Points, in no order, along strands that fork, close into loops and pass close to each other.
Points whose rows are less than 33 apart are linked; no others are. Some points are linked to none.
sero: 1; -4; 14; -2; -10; 1; -7; 16; 9; 3; -4; 6; -2; 1; 1; 24; -11; -5; 14; 0
lut: 2; 17; -5; 6; -13; -23; -8; 18; 9; -2; 16; -14; -3; -14; -2; 5; 14; 19; 12; 1
gavu: -13; 4; -12; 13; 16; 18; 2; -11; 13; -16; -9; -6; -8; -11; 13; 2; 9; 7; -11; 11
bupe: 11; -6; 1; -8; -9; 8; 8; 12; -8; -1; -8; 14; 3; 15; -18; 7; 21; -20; -1; 5
reb: -4; 7; 19; -10; 12; 14; 15; 0; 8; -8; 16; 7; 12; 5; 12; 15; -1; 1; -11; -10
guf: 0; -4; 1; -1; -23; 8; 1; 17; 8; -4; 20; -6; 1; -24; 5; 25; -6; 17; 10; 2
Nopuf: -4; 15; -1; 0; 2; 18; 1; -6; 8; -8; -15; -9; -9; -14; -4; 10; -5; -2; -7; -9
beg: 8; 3; 26; -12; -16; 13; -6; 4; 5; 2; 1; 4; -12; 12; 13; 11; 2; 5; 4; -4
Kis: -6; -1; -16; 3; 12; -4; 4; -29; -26; 21; 0; -3; 9; 6; -12; -24; -2; -5; 1; 4
ganav: 0; 10; 0; 5; -2; 9; -1; 2; 9; -9; -23; -6; -17; 5; -8; 4; 17; -6; -3; 3
tidu: -2; 2; -13; 3; 7; -11; 11; -4; -13; 9; 0; -1; -1; -12; -27; -11; 8; -18; -3; -6
lota: 6; 0; 22; -16; -13; 6; -7; 7; 3; 2; 20; 11; 11; 17; 13; 14; 7; 3; 13; 2
kinos: 1; 11; 14; -14; -5; 4; -1; 15; 10; 0; 22; 5; 11; 7; 11; 12; 6; 18; 17; -5
bivi: -15; 0; -5; 10; 21; -8; -2; -5; 1; 1; 13; 1; 14; 2; 7; 0; -19; -8; -1; -3
Neb: 6; 20; 12; -3; 14; -21; 6; 7; 15; -3; 2; 3; -11; 6; 3; -18; 15; 7; 3; 0
migip: -5; 3; -14; 11; 4; 1; -20; -30; -2; 5; -13; -4; -10; -15; 5; -13; -14; 10; 12; 3
vor: 8; 12; 16; -6; -1; 20; -11; -8; -2; -8; -3; -2; 2; 18; 13; 17; -8; 0; -9; -13
Nukeg: 3; 2; 14; -6; -13; -7; 12; 18; 8; 2; 9; -10; -7; -7; 15; -6; -23; 24; 7; -11
zalu: -6; -9; 10; -4; 7; -1; 18; 15; 15; -1; -11; 5; -6; 2; 4; -1; -1; -5; -2; 3
Loro: 2; 5; 23; -10; -3; 7; 12; 13; 17; 5; 8; -1; -10; -11; 14; 6; -20; 22; 13; -11
Nul: -2; -7; 21; -10; -9; 10; 12; 3; 5; 8; 8; 9; -5; -9; -1; 11; -17; -10; 8; -10
boni: -3; 14; 11; -7; 14; 12; 8; -11; -2; -8; 13; -2; 13; 13; 8; 2; -2; -4; -16; -15
semav: 9; 5; 6; -9; 9; -26; 13; 13; 3; 2; 6; 13; 10; -5; -5; -22; -14; -4; -2; -3
vitoz: -9; -11; -1; -3; 14; 21; 9; -2; 2; -3; -10; 0; 9; 18; 7; 5; 4; -9; -13; 6
punil: -12; 9; -9; 13; 21; 14; -10; -28; 9; -13; -4; 1; -9; -15; 14; -2; 2; 11; 0; 6
vedu: 6; 1; -2; -4; 7; -28; 0; 7; -3; 5; 11; 13; 18; 2; -10; -9; -11; -13; -3; -4
nim: -1; -1; -2; -1; -3; 9; 8; 2; -4; 1; -21; -5; -10; 8; -14; -2; 11; -11; -3; -1
vik: 19; 16; 11; -14; 12; -6; 6; 6; 1; -4; -5; 19; 2; 21; -6; -12; 14; -8; -9; 0
Rupo: -5; -7; 12; -8; 3; -3; 5; 22; 13; 2; 13; 4; 11; 9; 22; 6; -16; 12; 9; 2
ratid: 6; -1; -9; 0; 17; -21; -7; 0; -5; 3; 5; 20; 17; 9; -12; -10; 1; -18; -2; 9
dok: -1; -8; 14; -5; -23; 6; 8; 7; 1; 4; 3; 3; -6; -13; -14; 14; -1; -12; 9; -8
naru: 6; 10; 7; 1; -18; -4; -3; 8; -2; 0; 2; -9; -7; -12; -8; 12; -16; 1; 6; -15
fegev: 12; -20; 3; -9; -9; -3; 9; 21; 0; 0; -7; 15; 2; 19; 1; -3; 13; -6; 1; 15
mag: -1; 5; 21; -9; -9; 9; 5; 9; 9; 6; 18; 3; -3; -11; 4; 16; -16; 8; 15; -11
Kib: 6; 17; 11; -13; 5; -12; 1; 13; 7; -1; 24; 3; 16; 12; 13; -2; 2; 13; 9; -6
fega: 8; 9; -2; 3; -7; 9; -11; 4; 7; -17; -6; -13; -10; -2; 13; 6; -7; 12; -5; -3
Lov: 2; -8; 12; -5; 3; 0; 3; 11; 5; -3; -7; 0; 0; 23; 18; -6; -2; 5; -6; 4
bili: -1; 7; 19; -6; 8; 12; 12; 9; 21; -3; -14; -1; -19; -9; 12; 13; -12; 8; -3; -7
Big: -6; -4; -20; 2; 3; -3; 11; -17; -25; 13; 0; -15; 1; -2; -11; -25; 4; -1; -11; -1
Kopo: -11; -15; -17; 11; -1; -7; -12; -28; -24; 26; -4; -12; 9; -8; -7; -8; 0; 6; 6; 15
Moda: 0; 8; 10; -12; -6; -11; 17; 19; 13; -1; 13; -7; -2; -2; 11; -17; 6; 22; 6; -5
ges: -6; -9; -17; 7; 0; -13; 12; 0; -14; 0; 15; -13; 8; -16; -14; -7; 11; -4; -15; -5
Vubeg: -12; -14; -18; 11; 2; -6; -14; -17; -16; 19; -8; -12; 13; 7; -2; -4; -11; -3; 0; 10
Butu: -7; -6; 5; -7; 5; -12; 10; 21; 12; 2; 17; 8; 21; -1; 8; 9; -5; 1; 8; 7
tasev: 3; -8; -3; 8; -8; -16; -15; 10; -3; 2; 1; -14; 0; 6; 14; -1; -24; 9; -1; -5
tuv: 4; 7; -9; 17; 0; -10; -22; 5; 15; -16; 1; -6; -10; -4; 15; 4; 6; 17; 7; 15
Mor: -13; -3; -5; 2; 4; 14; 19; -1; 0; -11; 1; -9; 2; -5; -3; -2; 5; -4; -15; -4
kufip: 4; -2; 14; -11; -21; 16; 18; 4; 1; -11; 3; -5; -11; -1; -5; -1; 21; 2; -4; -5
rud: 3; 6; 20; 0; 7; 4; -11; 12; 14; 4; 0; 7; 1; 8; 11; 27; -21; 4; 10; -3
rufi: -4; 2; 0; -2; 6; 21; 4; -11; -3; -7; -20; -11; -8; 17; 8; -7; 9; 2; -17; -1
Maf: 5; -1; 24; -18; -18; 12; -7; 1; 3; 16; 29; 13; 1; 3; 8; 6; 3; -6; 14; 4
zozab: -3; 15; -1; 10; 11; 1; -10; -9; 8; -13; -4; -5; -11; 8; 9; -2; 13; 5; -3; 4
tisil: 1; 1; 18; -17; -26; 14; 13; 5; 3; -1; 19; -2; -6; -5; 6; -2; 17; 9; 3; -2
Runo: -9; -14; -18; 5; 26; -1; 19; -5; 0; 6; -7; 17; -2; -7; -11; -17; 9; -12; -3; 15
Gugu: 6; 18; -3; 3; -14; -2; -6; 18; 10; -9; 16; -11; 3; -12; 3; 17; 6; 21; 11; 0
Vobof: -18; -7; -16; 9; 6; 10; -8; -13; -9; 10; -2; -8; 20; 3; -1; 7; -12; -8; -4; 6
Memel: 3; -16; 15; -26; -11; 4; 16; 20; 12; 6; 12; 18; 7; 1; 15; -12; 8; 12; 9; 9
divi: -7; 1; -10; 16; 4; -11; -13; -18; 3; 1; -12; -3; -17; -15; -4; -11; -2; 5; 10; 1
Neku: -2; 20; 8; 1; 18; -14; -3; 2; 5; -6; 23; 1; 16; 7; 8; 1; -4; 2; 1; -5
devov: 3; -5; 4; -4; 3; 8; -4; 6; -1; -2; -10; 10; 9; 26; -6; 13; 14; -18; -1; 5
Vebub: -7; 0; -4; 6; -4; -14; 0; 12; 3; 1; 10; -3; 10; -10; -9; 15; -1; -7; 2; -1
Fezu: -7; 18; -4; 14; 16; -2; -12; -16; 11; -1; -11; 1; -16; -14; -8; 2; -3; -4; 9; -3
kuno: 5; -12; 15; -15; -5; 18; 6; -4; -10; 6; -8; 11; 0; 18; -4; 3; -4; -18; -4; -8
Vop: -10; -1; -13; 10; 5; 0; -19; -23; -7; 10; -11; -10; 1; 2; 3; -10; -14; 2; 1; 5
Danun: 0; -15; 2; -6; -13; -9; 5; 16; -5; 6; 16; 6; 19; -7; -10; 18; 0; -10; 3; -1
tir: -7; -13; -5; -1; -10; 21; 6; -2; 0; -2; -16; -11; -2; -6; 4; 6; -15; -2; -9; -6
Boga: 6; -3; 11; -24; -3; -9; 20; 21; 14; 4; 4; 10; 1; 1; 8; -18; 9; 15; 6; 2
Guz: -3; -17; -14; 4; 7; 2; 0; 1; -9; 3; -6; 4; 9; 19; -3; -5; 7; -14; -5; 10
pizil: 15; -3; -7; -8; 11; -9; -1; 11; -9; -3; 1; 27; 19; 18; -8; -12; 4; -11; -13; 13
mupas: -16; 15; -3; 15; 28; 8; -11; -23; 7; -5; 2; 3; 2; -4; 6; 6; -4; 0; 2; 0
bip: -11; 12; -18; 9; 1; 3; -18; -38; -14; 7; -2; -10; 7; -23; -12; 1; -1; 3; 8; 4
Tor: 5; -20; 1; 1; -16; -11; -11; 14; -8; 7; -3; 1; 7; 16; 0; 7; -7; -7; 1; 0
Bopo: -10; -12; -12; 6; 18; 8; 2; -12; -6; 11; -17; 3; 2; 19; -1; -11; 7; -8; -3; 17
mer: 11; 22; 27; -19; -10; 4; 12; 4; 9; -2; 4; -1; -14; 2; 1; -1; 16; 9; 3; -12
zodi: -12; 16; -5; 6; 13; 7; -5; -20; -5; 8; -12; -5; 3; 0; -10; -2; -5; -10; -2; -4
favez: -7; 0; -13; 5; 13; -14; -6; -19; -17; 14; 6; 4; 16; 5; -15; -12; -4; -16; 1; -2
garet: 2; 5; 2; 1; -21; -2; -4; 8; -1; 2; 0; -4; -4; -19; -20; 23; 0; -10; 6; -13
Livar: 5; -9; -13; 9; -6; -20; -17; -3; -20; 15; -7; -10; 2; 12; -10; -9; 1; -7; -2; -2
bav: -6; 2; -16; 7; -2; -2; 3; -10; -13; 14; -16; -10; -10; -10; -25; -8; 8; -10; -1; -4
fuz: 0; 18; -7; 15; 17; 8; -12; -7; 11; -16; 11; -7; -1; -11; 13; 11; -12; 11; -3; 1
Finu: 11; 9; 13; -6; -22; 10; -11; 3; -4; -10; 6; -6; -4; 14; 8; 10; 5; 6; 0; -6
Dila: 7; 4; -6; 3; 18; -19; -11; -7; -8; -1; 5; 14; 5; 22; -1; -20; 11; -9; -1; 8
Defu: -10; -15; -13; 13; 3; 1; -12; -33; -7; -2; -18; 9; 0; -5; 5; -6; 7; 23; 23; 14
Lasek: 11; -9; 13; -3; -27; 5; -11; 8; -4; 0; 11; -5; -7; 3; 18; 6; -27; 13; 4; -6
zusi: -4; -20; -15; 18; -2; -20; -12; -7; -16; 6; 4; -9; -4; -4; -3; -13; 14; 7; -2; 6
Degup: 11; -11; -1; -2; -9; -33; -5; 14; -12; 14; 1; -3; 3; -1; -15; -7; -1; -7; 0; -5
lezom: -14; -8; -14; 1; -5; 26; 16; -4; -3; -4; -18; -14; -4; -9; -7; 0; 5; -3; -13; -1
repu: -10; -7; -14; 7; 14; -14; -4; -10; -13; 6; 15; -2; 20; 6; 3; -11; -10; -9; -6; -2
Bevib: 8; 23; 6; 4; -5; -7; -2; -2; 3; -10; 0; -19; -18; -4; 3; -12; -9; 12; -4; -14
zemo: -3; -12; 5; -1; -15; 10; -2; 9; -2; -4; 10; 5; 14; 5; -5; 26; 7; -12; 3; 2
vas: -15; -10; -15; 12; 16; 1; -3; -28; -11; 8; -3; 11; 8; 1; -11; -5; 16; -2; 15; 16
Zakob: 2; 11; 6; -4; 15; -9; 8; -4; -4; -8; 18; 3; 17; 9; 4; -8; -1; -5; -13; -10
mola: 2; 5; 14; -6; -4; -2; 13; 10; 10; -9; -1; -11; -14; 4; 13; -11; 1; 15; -4; -6
pem: 15; -2; 15; -26; -7; -3; 13; 16; 3; 8; 3; 38; 10; -7; -12; -13; -4; -1; -3; 7
Doko: -5; 10; -24; 16; 4; 5; -22; -20; 0; -9; 3; -7; 4; -22; 2; 9; -4; 2; 5; 7
zed: 19; 4; 5; -6; -29; 13; -18; -1; -7; -11; -9; -11; -12; 7; 5; 7; -6; 3; -1; -9
tota: -3; 7; 10; -6; 28; 6; 14; -6; 13; -1; -9; 10; 1; 12; 5; 3; 8; -9; -16; -3
tumet: 12; 2; -7; 1; -18; 7; -21; -4; -13; -11; -4; -17; 1; 12; 10; 3; -12; 5; -6; -7
zaz: -17; -3; -7; 7; 19; 21; 4; -11; 8; -5; -15; -4; 0; 4; 8; 4; 8; -3; -12; 11
Gofe: 5; 3; 13; -8; -4; 16; -1; -8; -11; -5; -1; 0; 4; 23; 2; 4; 0; -9; -7; -13
vaz: -12; 6; -8; 8; 8; 7; 0; -34; -6; 9; -21; 0; -13; -13; -13; -14; 6; 6; 11; 10
Mizu: -12; 5; -6; 14; 15; 2; -4; 1; 6; -9; 15; -5; 10; -4; 14; 10; -16; 5; -4; -1
Rumet: -1; 4; -3; 6; 3; -15; -1; 1; -2; -1; 2; -4; 0; 6; -6; -8; 6; -7; -2; -1
Fazeg: -1; 20; -1; 14; 16; -3; -15; -7; 13; -6; -1; -4; -13; -8; 7; 3; -15; 7; 3; -2
Buv: 1; 0; 10; -18; -18; -6; 7; 18; 7; 11; 18; 9; 7; -13; -8; 8; 11; 3; 22; -4
Nabot: -2; -2; 0; 1; -18; -2; 11; 14; 5; -6; 3; -12; -8; -15; -1; 4; 5; 8; -1; -4
Vudof: 9; 10; 10; -1; -9; 13; -10; 12; 12; -4; -11; 3; -12; -11; 0; 28; -16; 0; 11; -5
piz: -6; -20; -20; 15; 0; -11; -9; -22; -26; 17; -5; -7; -4; -10; -12; -15; 20; 11; 5; 10
ver: 15; -12; -6; -8; 1; -16; 5; 24; -3; 2; -1; 26; 17; 6; -11; -7; 4; -6; -7; 16
buf: -16; -17; -12; 19; 14; -13; 4; -11; 5; 0; -2; 9; -8; -17; -8; -6; 15; -2; 7; 12
mufem: -9; -6; -16; 16; -4; -17; -2; 2; -6; -5; 18; -16; 4; -21; -7; 1; 16; 4; -7; 3
fiva: 0; 6; -9; 17; -4; -24; -15; 13; 12; -6; 10; -10; -7; -16; 5; 6; 3; 17; 11; 10
kene: 7; 13; 4; -4; 8; 24; -15; -10; 7; -8; -19; -6; -5; 12; 18; 15; -5; 4; -12; -6
pibu: -1; -10; 6; -9; -1; 16; 23; 3; -4; -4; 1; 6; 4; 4; -5; -1; 8; -10; -11; -4
gati: -15; -16; -21; 17; 3; 0; 1; -18; -4; 5; -12; 1; -11; -17; -13; -4; 22; 3; 6; 16
Kagin: 3; 6; 18; -18; 20; 10; 22; -1; 10; -4; 3; 16; 8; 3; 1; 6; 6; -10; -15; -7
dubel: 2; -20; -14; 8; 3; -24; -11; 2; -13; 10; 4; -1; 7; 11; -3; -11; 6; -6; -3; 7
Suf: 12; -10; -5; -12; -8; 8; 23; 7; -17; -5; 6; 6; 2; 5; -15; -10; 17; -11; -14; -3
Lusu: 13; 21; -8; -2; 13; 24; -22; -13; 4; -12; -8; -10; -1; 0; 16; 15; -15; 5; -7; -5
lefu: -3; 4; -6; 18; 6; -12; -26; -4; 5; -5; -2; -1; -5; 5; 9; 4; -2; 3; 9; 9
luga: 13; 19; 18; -6; 1; 16; 0; 9; 22; -7; -9; -5; -19; -9; 13; 17; -6; 22; 1; -8
rabe: 6; -2; -11; 9; -13; -10; -22; -2; -15; -1; -3; -15; 5; 14; 2; 1; -3; 1; -3; -4
muno: 15; 7; 6; 1; -16; 7; -13; 6; 0; -6; 6; -9; -5; -6; 7; 11; -30; 10; 3; -11
fere: 7; 13; 8; -2; -17; 9; 5; 7; 4; -13; -8; -7; -15; 0; -6; 5; 22; 1; -3; -4
zuz: 6; 23; 18; -9; -9; 4; 9; 9; 14; -8; 5; -12; -15; -7; 6; -2; 7; 22; 4; -12
nezi: 1; -22; 5; -9; -5; -2; 20; 19; 5; 5; -10; 11; -3; -1; -8; 0; 0; -13; 0; 1
gapev: 3; -15; -19; 1; -1; -12; 13; 0; -24; 8; 3; -13; -1; -8; -14; -22; 9; -3; -17; -5
zepan: 9; 6; -6; -4; 7; 2; 10; 3; -11; 2; -11; 7; -2; 14; -19; -8; 18; -17; -6; 0
nubik: 7; -11; 16; -12; -20; -7; 2; 10; -3; 6; 11; 2; 4; 11; 10; -2; -7; 1; 6; -5
Lib: -10; 2; -18; 21; 4; -6; -13; -3; 3; -7; 13; -6; 7; -24; -4; 17; -2; 1; 2; 5
fulo: 7; -25; 9; -14; -19; 0; 7; 9; -12; 7; 13; 12; 9; 7; 3; -2; -5; -11; -2; -1
Manos: -3; 7; -5; -3; 4; 18; 4; -10; -6; 9; -32; -10; -13; 13; -7; -10; 5; -5; -7; 1
Meduz: 3; -14; 3; -3; -16; 9; -5; 2; -10; 5; -9; 3; 3; 14; -6; 11; -4; -17; 2; -6
Tilim: 17; 7; 8; -13; -2; -7; 14; 7; -6; -3; -3; 11; -3; 9; -16; -14; 8; -11; -6; -8
bevun: 3; 5; 13; 1; 9; -10; -6; 12; 9; -4; 5; -5; 3; 21; 25; -4; -11; 13; 0; 0
taf: 16; 6; 5; -17; 6; -13; 14; 15; 1; -1; 1; 29; 13; -1; -10; -19; -8; 0; -10; 6
git: -7; 3; -7; 6; 3; 7; -8; -7; -4; 2; -8; -6; 9; 8; -4; 9; -8; -8; -2; -4
Lam: -7; 11; -13; 4; 2; 16; -3; -23; -4; 6; -25; -12; -12; -2; -9; -12; 8; 0; -2; 8
Noze: -9; -8; -10; 19; 11; -14; -26; -18; -6; 2; 0; 5; 4; 12; 9; -3; -5; 2; 13; 9
Nof: -12; -3; -17; 14; -5; -2; 3; 0; 1; -12; 5; -17; -3; -22; 1; 0; 8; 6; -12; 3
tadil: 6; -12; -21; 0; 12; -8; 9; -1; -20; 7; 3; 9; 11; 11; -7; -25; 2; -9; -14; 6
reta: -14; -4; -7; 10; 15; 2; 1; -19; 3; 16; -28; 3; -17; -3; -13; -10; 3; -7; 12; 12
Tad: 7; 8; -4; 2; -13; 8; -6; 19; 14; -12; 7; -7; -2; -23; 5; 27; -4; 13; 9; 5
Zegir: -1; -6; 4; 3; -10; -11; 3; 12; 0; -2; 14; -15; 3; -2; 18; -4; -26; 17; -2; -8
liv: 4; -15; 2; -2; -30; 13; -1; 9; 2; -3; 9; -6; -9; -26; 5; 21; -15; 8; 2; -3
faku: 4; -10; 3; -15; 5; -11; 11; 22; 12; 2; 6; 25; 21; -2; -2; 0; -2; -5; 2; 11
Suza: 14; -24; 1; -17; -12; 8; 19; 11; -15; -1; 7; 15; 8; 8; -5; -13; 5; -7; -13; 5
Kagi: -4; 19; 2; 3; 4; -13; 1; -2; -1; 4; 1; -2; 0; -8; -22; 4; -5; -16; 5; -15
ker: -1; -12; -3; 2; 8; -6; -1; 11; 1; -2; 0; 9; 15; 14; 0; 7; 3; -13; -1; 9
Sipu: -10; -12; -14; 10; 20; -17; 14; -3; 3; -2; 10; 12; 2; -12; -7; -18; 12; -5; 0; 10
todav: -9; -16; -22; 20; -3; -5; -17; -14; 2; -4; -12; -1; -11; -20; 0; 1; 15; 8; 9; 16
pegag: -12; 12; -7; 4; 17; -5; 6; -16; -4; 8; -3; 1; -1; -10; -22; -6; 0; -19; 1; -8
sez: -5; 6; -21; 13; -5; -2; -6; -3; 0; -8; 5; -17; -2; -33; -4; 7; -6; 1; -6; -4
butav: -8; 7; 6; 2; 6; -13; 13; 18; 22; 1; -1; -1; -9; -15; -2; 4; -2; 4; 10; 1
nalo: 2; 13; 22; -6; 16; -1; -1; 3; 11; 5; -2; 4; -4; 9; 10; 12; -25; 2; 0; -14
pif: -10; -6; -20; 15; 7; -2; -8; -18; -16; 3; 3; 0; 9; 4; -11; -2; 24; -8; 1; 15
narod: -9; -17; -11; 23; 8; -11; -18; -19; 6; -7; -14; 10; -11; -7; 6; -2; 7; 15; 20; 13
zako: -1; -5; -8; 4; -8; -8; 11; -1; -7; 11; -19; -15; -19; -10; -19; -15; -2; -5; -6; -12
vune: -18; -5; -13; 11; 16; 6; -13; -22; -2; 10; -15; 6; 6; 8; -5; 2; 6; -8; 8; 17
Zunu: 0; 16; -21; 9; 2; 11; -23; -34; -9; -7; 0; -10; 3; -14; 3; -5; 1; 8; 4; 5
Sed: 5; -14; 8; -2; -13; -8; -7; 10; -7; 5; 0; -7; 4; 20; 14; -2; -20; 2; -1; -8
Dira: 18; 1; 16; -24; -13; -6; 10; 12; -3; 3; 7; 21; 2; 6; -9; -15; 3; -4; 0; -2
mebom: -12; -2; 7; 6; 14; 5; 9; 12; 21; -3; -16; -3; -12; -6; 12; 5; -15; 4; -3; 2
lav: 11; 11; 9; 3; 0; 1; -16; 8; 9; -8; -3; -6; -7; 15; 21; 6; -13; 13; 0; -2
fod: 4; -10; 16; -21; -25; 7; 6; 6; 1; 12; 24; 11; 0; -3; 3; -3; 16; -3; 10; 6
kelok: -7; -3; -12; 4; 25; 1; 12; -14; -4; 14; -19; 14; -11; 0; -17; -17; 11; -14; 6; 13
dube: -10; -23; -1; -5; -2; 20; 17; -1; -7; -1; -3; 4; 10; 10; 1; 6; -5; -14; -9; -2
Tesug: 13; 11; 22; -20; -8; 10; 23; -1; -1; -6; 5; 7; -9; 4; -6; -7; 21; -3; -6; -10
kituv: 11; 14; 7; -5; 23; -13; -3; -5; 2; -4; 1; 12; 3; 22; 4; -17; 10; -6; -10; 1
bel: 23; 19; 2; -4; 3; 18; -9; 1; 17; -17; -12; -8; -17; -7; 18; 12; -6; 13; -5; -4
nabat: 0; -9; 0; 3; -5; 9; 1; 3; 1; -8; -13; -13; -7; 21; 15; -11; 1; 7; -12; 2
tuboz: 11; 10; 21; -7; -18; 21; -6; 0; 5; -4; -3; 1; -17; -3; 6; 19; -10; 1; 5; -9
Gepem: 16; -4; 2; -16; -15; -10; 15; 6; -20; -2; 20; 6; 14; 3; -9; -17; 0; -5; -9; -10
zizu: -1; -21; 1; 0; -19; 11; 6; 10; 4; 0; -8; -8; -9; -19; 6; 13; -21; 3; -4; -4
Govus: -5; 19; 1; 8; 6; -17; 1; 8; 9; 1; 12; -4; 1; -19; -15; 13; -6; -6; 10; -8

A piece is two or more points that can be reached from each other along the links. Count, over all rows, the pieces, the separate loops (a circle has one, a figure eight two, a Y none), the forks (points with three links) and the tips (points with one).
pieces -> 3
loops -> 1
forks -> 10
tips -> 14

How many points has the smallest loop of links through each point below? Write - if it is on no loop.
taf -> 10
Sed -> -
fere -> -
Govus -> -
